Each row is a point on a landscape with many peaks, with its height.
A climber steps from a point to the highest of its 5 nearest points, and stops where none of them is higher. Distance is the straight distance between rows; heights are no part of it.
J_987 height 713: [ 94 135  98  92 115 138 106  81 144]
J_22 height 492: [155  81 138 166 129 141 167 180 149]
J_787 height 473: [165  73 114 191 107 149 141 172 142]
J_121 height 653: [ 81 107  98  62 130 134  93  97 146]
J_541 height 460: [144  91 139 190  76 155 128 162 127]
J_51 height 458: [135 107 181 114 119 122 162 171 163]
J_513 height 331: [104 102 174 138 138 154 107 120  94]
J_16 height 420: [123 125 185 136 123 138 135 139 129]
J_122 height 585: [ 95 114 115  67 136 104  88 156  78]
J_406 height 301: [137 119  89  86 106  97 167 145 210]
J_668 height 705: [ 66 120  68  84 146 158 124  67 112]
J_175 height 447: [153 134 151 137 124 123 165 156 131]
J_302 height 380: [101 101 165 165 131 168  98 121  86]
J_200 height 743: [ 82 147  82 110 117 151 129  63 135]
J_410 height 728: [188 134 100 176 187 116 147 138 129]
J_720 height 548: [170  85 115 182 147 142 155 166 140]
J_659 height 417: [150 183 137 180 126 136 144 107  71]
J_918 height 438: [166 135 114 103 134 100 156 159 167]
J_619 height 338: [113 127 159 127 156 144  91 117  78]
J_858 height 451: [126 111 194 101 118 111 151 166 172]
J_601 height 756: [130 171 149 149 138 143 109  93  77]
J_797 height 496: [152 155 136 172 124 136 162 135  99]
J_527 height 314: [130 128 152 188 104 163 148 132 100]
J_926 height 341: [113 123 188 114 136 137 115 131 128]
J_959 height 672: [123 176 106 112 105 124 120  88 139]
J_298 height 296: [166 142  82 120 147  89 148 140 164]
J_506 height 620: [171 154 105 176 154 112 160 148 104]
J_576 height 446: [121 124 187  92 116 113 138 149 174]
J_502 height 530: [132 155 157 181 127 154 122 102  71]
J_462 height 430: [148  65 132 180  84 137 133 185 154]
J_509 height 318: [104 137 127  81  99 121 118 105 184]
J_319 height 502: [122 153 137 114 145 137  88  95  79]
J_326 height 219: [118 138 162  89 133 116  99 115 141]
J_472 height 432: [116 127 159 173 126 168 105 111  72]
J_487 height 445: [109 102 192 126 121 134 139 152 146]
J_320 height 568: [104 121 101  79 138 122  75 111  98]
J_810 height 335: [129 158 158 128 131 134 111 107 100]
J_850 height 425: [119 167 108 119 127 128  83  77  97]
J_185 height 630: [174  99 105 204 179 136 145 138 129]
J_782 height 560: [160 186 100 158 122 105 147 126 106]
J_33 height 418: [121 133 145  77  99 106 141 132 190]
J_632 height 537: [187 135 101 169 197 103 138 123 152]
J_396 height 776: [106 119 176  72 131 116  97 129 163]
J_270 height 720: [ 98 118 135  67 129 117  86 107 155]
J_635 height 303: [ 98 121 131  95 161 119  89 143  55]
J_478 height 676: [127 163  88 120  95 118 147 103 155]
J_588 height 428: [107  93 178 168 102 158 117 133 127]
J_859 height 110: [119 134  55 122 116 113 181 122 178]
J_471 height 547: [163  96 114 202 117 152 150 161 121]
J_17 height 475: [173 103 128 149 165 117 163 164 145]
J_337 height 271: [137 163 158 144 119 133 137 117 104]
J_50 height 101: [100 106 149  87 159 117  88 143  93]
J_536 height 448: [117  85 165 169  82 155 130 157 144]
J_170 height 468: [133  86 158 164 101 145 155 168 143]
J_416 height 678: [ 85 119  69  79 136 145 100  90 115]
J_818 height 619: [ 87 100 117  48 136 101  81 149 116]
J_193 height 435: [184 143  96 147 172  96 141 136 152]
J_607 height 217: [101 115 134  72 143 115  82 118 121]
J_469 height 409: [137 145 145  98 110 109 139 136 171]
J_229 height 387: [130 144 171 104 122 120 131 133 146]
J_792 height 339: [105 150  95 104  90 122 153 104 173]
J_335 height 278: [152 162  76 128 116  99 150 125 151]
J_24 height 487: [163 158 125 152 134 117 156 147 118]
J_530 height 383: [167 165  98 139 131 100 150 140 136]
J_309 height 470: [161 107 147 130 143 121 168 173 154]
J_203 height 597: [170  93 106 196 153 144 156 152 120]
J_284 height 386: [115 115 159 184 100 167 113 118  93]
J_214 height 730: [ 90 106 114  58 136  99  89 162  90]
J_288 height 167: [125 112  56 104 121 113 183 135 203]
J_42 height 755: [ 97 167  74 127 107 143 120  62 127]
J_83 height 641: [ 80 102  82  54 129 120  89 128 113]
J_680 height 231: [146 166 122 119 112 109 145 132 140]
J_674 height 512: [162 118 130 171 137 134 169 158 115]
J_40 height 103: [126 162 158 118 123 124 116 107 113]
J_696 height 580: [184 116 112 160 185 116 155 142 151]
J_709 height 408: [100  92 166 178 105 167  97 123  99]
J_338 height 344: [135 193 111 148 112 129 109  77  93]
J_910 height 702: [ 76 141  91 100 117 148 171  73 158]
J_46 height 147: [116 130 149 108 147 131  87 113  95]
J_931 height 594: [133 181  84 139  95 118 140  96 131]
J_917 height 46: [109 139 140  90 130 123  88 102 120]
J_444 height 782: [105 104 154  79 156 109  85 140 118]
J_643 height 325: [ 99  90 143 148 152 156  89 127  55]
J_741 height 751: [139 150  89 105 106 103 162 130 177]

For each start below, name the point where the climber stops.
J_320: J_42
J_509: J_444
J_46: J_601
J_709: J_601
J_284: J_601
J_668: J_42
J_203: J_410
